A landscape with many valleys, sampled at points; each row gives a point and its height.
A ball rolls from a point to the lowest of its 2 nearest points, and stops where none of them is lower. Distance is the straight distance between rows; heights are no part of it.
gak (h 40.4): [125 107 114 156 159  82 136 148 145 200 128 112 158  81 107 116 122 127
 132 166 150 154 123]
tofof (h 38.6): [142 146 108  66 120 184 136  94 126  89  78  95 104 171 204 147  58 149
 145 102 139 134 157]
Bib (h 42.5): [120  82 110 155 143  97 129 163 142 204 162 128 177  74  85 120 136 118
 136 155 137 126 112]
kes (h 72.0): [150 217  60  74 108 125 137  93 192 104  84 121 109  95 210 106 109 111
  82 154 144 106 167]
ger (h 20.1): [133  58 168 143 164 106 112 186 152 147 127 207 156 107  63 102 212  88
 144 130  77  86 131]
Kizas (h 51.0): [135 165 114 139 107 159 131 106 142 111 119 110 120 114 169 126  74 138
 137 123 122 137 130]
resen (h 30.2): [108  94 159 120 140 144 116 146 113  79 132 200 102 205  95 138 209 119
 160  87  97 114 119]
Nobo (h 51.2): [163 190  71 109 117 124  98 138 169 173  39 130 103 120 122 130 100 122
 130 160 114 139 160]
Fiti (h 22.4): [137 132 117  79 127 174 149  73 113  96 130 104 109 167 198 135  75 154
 139 117 133 124 131]
zinid (h 11.6): [ 75 108 152 165 114  86 103 124 183 167 188  99 158  85 105 177 155 113
  95 160 146 130 139]
Rig (h 37.7): [165 188  70 115 106 138 123 134 157 131  54 117  94 130 160 134  79 139
 133 153 131 137 164]
Pif (h 36.3): [126 154  88 154  98  67 110 155 189 175  83  96 148  87 140 149  95 141
  94 148 168 160 160]
lal (h 45.2): [106 137 136 162 126 135 147 126 135 150 137 123 153  99 109 124 104 130
 112 149 140 132  94]
Sut (h 28.6): [113  85 165 124 131 146 118 128  91 100 160 184 103 205 103 150 165 136
 158  93 128 109 105]
rov (h 24.3): [118  54 157 157 152  99 119 147 128 152 135 194 162 104  75 112 168  82
 160 126  87 114 113]
livu (h 28.5): [ 70 134 149 147 132 104 116 125 138 103 189 116 127 110 107 136 185  92
 111 139 118 107 142]
sig (h 32.9): [136 119 148 113 116 152 144 115  85  96 163 128 115 186 142 150 117 136
 123 120 103 131  81]
bani (h 68.0): [164 210  76  83 102 158 111 112 155 107  33 136  75 149 187  99 116 132
 141 116 129 130 146]
Feza (h 18.2): [ 81  98 128 164 122  92 137 157 186 185 161  95 186  82 110 165 127 117
 101 159 152 130 127]
zatug (h 21.4): [135 152  81 139 127 131 121 128 152 183  57  95 140 102 130 106  91 135
 127 130 132 151 131]
reri (h 61.1): [148 193  90  44 128 169 113 108 147 110  15 136  86 189 187 129 115 141
 164 107 135 130 161]
lutur (h 47.4): [130 142 132 147 116 149 140 106 106 118 140 114 113 110 133 120  87 127
 121 128 128 129  98]
mimo (h 37.6): [156 132  90 122 143 139 130 150 136 169  41 109 130 140 118 104  74 140
 165 123 147 149 124]
Nogap (h 31.1): [ 58 152 146 142 125  80 109 139 163  96 184 162 129 121 113 163 200  95
  90 132 103  96 148]
lobab (h 32.7): [153  77 140 158 134 129 128 154 120 160 126 129 144 116 103  92 109 141
 177 131 130 138  95]
rez (h 36.1): [137 125  89 146 154 124 129 157 123 187 105  87 153 101 109 103 100 139
 131 147 143 149 120]
zis (h 57.5): [169 192  83  73 140 153 110 104 127 109  79 104  91 136 184 132  83 114
 109 123 127 124 148]
tepi (h 45.6): [186 118  96  88 123 131 133 143 127 169  21 122 130 175 131 115  84 158
 179 125 150 148 123]
nebes (h 64.9): [124 199  78 115 110 135 135  91 197 115 150 103 135  68 202 132  79 113
  80 140 157 122 144]
zevo (h 33.3): [127  87 162 152 152 135 131 159 106 128 144 173 122 147  72 116 215 118
 161 126  95 116 118]
mupe (h 43.9): [ 96  78 142 157 166  77 139 166 143 195 167 162 175  90  78 132 167  93
 134 148 119 109 128]
nabaf (h 60.8): [137 174  89 119 130 116 133  84 171  95 191 104 135  81 219 118  94 121
  62 134 146 101 133]
paz (h 26.2): [108 101 152 131 140 140 133 107  92  85 151 131 119 151 115 129 140 152
 156 126 126 131 135]
gemob (h 29.9): [142  95 157 114 105 157 119 107  73  60 179 146 109 191 150 146 145 137
 124  98 129 137 112]
Dezet (h 16.0): [105  92 164 149 136 104 119 191 162 122 115 185 143 123  56 107 225  85
 148 119  86  94 157]
gitu (h 67.6): [154 119 142  99 132 162 145 116  89 143 118  80 117 146 128 141  86 130
 159 103 126 141 134]
Dur (h 58.4): [123 177 109 140 127 136 143  82 140  82 201 130 135  90 200 114 101 131
  80 119 124 115 125]
dida (h 37.1): [122 181  99 143 117 103 129 112 156 146 144  81 134  85 172 137 116 121
  85 142 138 162 144]
Zuno (h 34.0): [137 108 153 110 134 159 150 100  90 110 108 107 138 175 136 122  95 198
 149 117 133 149 110]
soga (h 33.7): [162  30 185 101 156 121 126 151  88 136 124 141 144 172 116 137 130 145
 199 108 147 157 113]
Gifov (h 41.1): [106  97 131 155 130 100 130 134  91 147 149 144 137 136  76 124 119 120
 125 114 135 106 115]
veno (h 49.1): [ 81 127 159 156 122  82  96 143 164 162 187 163 150  96  69 158 191  88
  83 132 124 124 117]
gura (h 41.3): [138 159 123 146  97 115 141 131 131 168 142  77 106  94 112 121  95 110
 107 146 150 117 126]
Ladim (h 33.2): [127 126 110 130 160 138 149 127 103 149  98 102 140 131 115 119 102 169
 142 133 132 161 109]
Pid (h 32.1): [ 93 104 134 136 141 137 110 151 105  91 130 187 123 186  72 134 191 102
 119 110  87  92 127]
nubu (h 42.9): [101 125 126 183 151  80 134 122 142 176 145 121 152  82 122 139 120 142
 119 170 132 156 149]
mebi (h 68.4): [163 164 100  69 122 165 125 121 131 127  14 103 109 175 151 127 113 155
 166 120 144 160 165]
zisu (h 7.6): [105 104 183 182 134  99 119 167 149 129 151 175 153  95  63 122 162 119
 137 148 135  90 128]
Lekeb (h 12.1): [ 90 107 159 169 140  94 116 179 181 141 150 183 153 105  60 130 209 101
 124 141 108  94 145]
Pezas (h 35.9): [121 117 154 157 128  84 119 148 135 184 170 112 134  90 104 133 174 131
 106 148 122 123 124]
vur (h 28.7): [157  95 145 100 135 151 130 117 112 119  63 102 135 171 142 144  78 196
 166 115 144 165 125]
seper (h 27.9): [129 132 112 104 124 162 132  85  89  62 176 110 113 132 154 123 113 115
 109 132 127 119 117]
Zusi (h 29.8): [125  97 149 127 157 135 144 122  78 133 116 122 145 146 100 122 107 167
 149 121 119 139 125]
voz (h 55.3): [137 173  95 133 126 160 132  89 143  85 160 109 116 118 205 108  77 138
 111 116 122 125 117]
Zir (h 33.8): [133 102 144 167 130 131 136 148 125 162 161 136 131  96  71 120 171 140
 125 139 110 129 118]
Gite (h 30.3): [150  64 174 151 142 117 144 171 100 136 134 146 151 108  81 109 131 134
 190 121 130 119 118]
Vif (h 19.2): [106 127 139 121 113 122 115  86 108  70 191 142 104 119 127 106 175 113
  99 111 125 118 132]
pefes (h 24.8): [ 83 136 127 148 104 105 114 109 133  99 188 120 118 100 140 118 171 114
  90 134 128 121 120]
Sekeb (h 32.0): [162  71 186 141 141 140 144 146  92 122 141 159 132 155 101 133 133 143
 185 110 128 146 104]
biruz (h 12.9): [165 145  99 128 125 117 121 116 128 140  43 114  98 144 156 135  68 143
 128 156 120 139 145]
mos (h 60.6): [144 179  94 104 123 162 143  87 135  80 101 109 103 133 222  94  71 135
 104 114 153 115 122]
zar (h 39.9): [123 121 141 131 114 107 139 115  77 145 164 126 132 129 102 131 126 121
  95 110 126 114 134]
zipem (h 35.3): [151  30 163  83 164 137 135 172  96 139 137 159 160 170  82 129 162 139
 180 110 131 127  96]
sudes (h 29.7): [106 109 169 156 123 158 142 164 109 108 158 139 128 119  98 113 155 117
 157 110 105 119 118]
peput (h 33.5): [154  59 184 140 135 142 120 159  96 125 145 172 124 158  93 128 175 128
 187 114  86 128 115]
sal (h 40.1): [140  54 206  82 127 159 133 139  93 114 142 133 120 210 127 162 166 166
 158 125 137 140 107]
Nad (h 48.0): [ 72 143 159 153 126 109 121 117 159 155 179 138 156  83  67 132 180 108
  88 142 147 119 106]
lodud (h 11.2): [174 121 119  98 114 129 145 127  98 123  65 118 118 162 143 139  69 163
 128 139 146 148 126]
vedo (h 77.9): [158 236  74  92  87 111 131 116 181 117  64 124 122 124 179 117  94 118
  78 139 132 114 165]
kud (h 23.6): [ 99 130 150 146 111 120 107 125  96  82 176 176 107 138 115 121 197  90
  93 107 113 107 132]
Suf (h 50.9): [152 198  69  94 126 122 130 104 143 134 108 102 100 108 188 139  82 102
  96 136 136 149 156]
nirel (h 34.9): [136 117 156 138 112 130 153 145  85 132 160 124 112 163 121 145 126 140
 144 137  90 117 105]
zuko (h 25.8): [102 142 106 170 109  89 128 158 186 169 124  91 173  87 129 142  99 139
 106 142 151 143 136]
tibu (h 27.6): [138  42 158 159 156 122 141 180 123 156 136 174 165  78  85  88 143 107
 162 143 120 120 111]
Nit (h 65.9): [157 198  58  94 116 132 141  77 165  91 105 126 115 103 226  92  80 125
 105 132 141 109 135]
mimab (h 23.3): [111 118 127 126 135 153 125  80  77  62 187 139 110 141 112 134 149 130
 125 112 124 108 140]
nid (h 52.8): [165 168  79  47 119 179 120  90 149 100  51 108  91 190 207 127  85 148
 147 107 135 131 156]
bamot (h 62.4): [174 178 100  77 133 153 119 110 115 130  84  78  90 142 155 121  90 150
 132 107 150 145 120]
dif (h 26.7): [111 125 155 131 113 136 121 121  86  76 177 185 112 184 122 134 169 112
 126 102 121 124 107]
Didi (h 30.4): [101 144 109 160 126 101 122  92 147 133 177  99 138  87 138 140 136 132
  88 142 149 144 136]
Vaguz (h 30.1): [122 114 128  98 132 191 142  84  87  83 140 103 100 143 172 132 101 149
 142 122 126 119 104]
gufab (h 31.9): [103 104 148 152 125 122 125 160 117 130 164 157 126 117  68 135 195 113
 128 110  95 111 137]
zase (h 65.5): [155 140 112 113 125 159 116 137  91 125 104  69 108 145 163 130 100 129
 141 113 135 156 119]
Zofaf (h 37.8): [130  82 190 103 128 169 140 116  91  98 129 127 129 184 142 152 131 192
 141 112 146 147 115]
dut (h 39.8): [139 177  88 140 110 105 114 134 177 168  76  92 136  94 144 126  97 120
 111 122 164 156 159]
Vutu (h 38.1): [129 153 145 143 100  94 151 145 104 165 168 108 117  95 105 126 137 112
 110 139 139 115 125]
siv (h 33.9): [ 79 126 130 148 139 118 107 152 158  88 134 186 131 152  65 141 216  68
 114 123  78 103 132]
meval (h 46.8): [ 69 146 153 173 129 117 123 142 144 140 162 122 165  93  94 143 130 118
 101 140 137 109 105]
tagip (h 44.3): [150 166 105 122 131 109 116 106 119 130 108  84 124 100 162 141  90 105
  90 137 126 161 146]

For each start below, name the point where the ball stops.
mupe => zisu
tibu => zisu
bamot => Vif
Pid => Vif
kes => lal
nabaf => lal
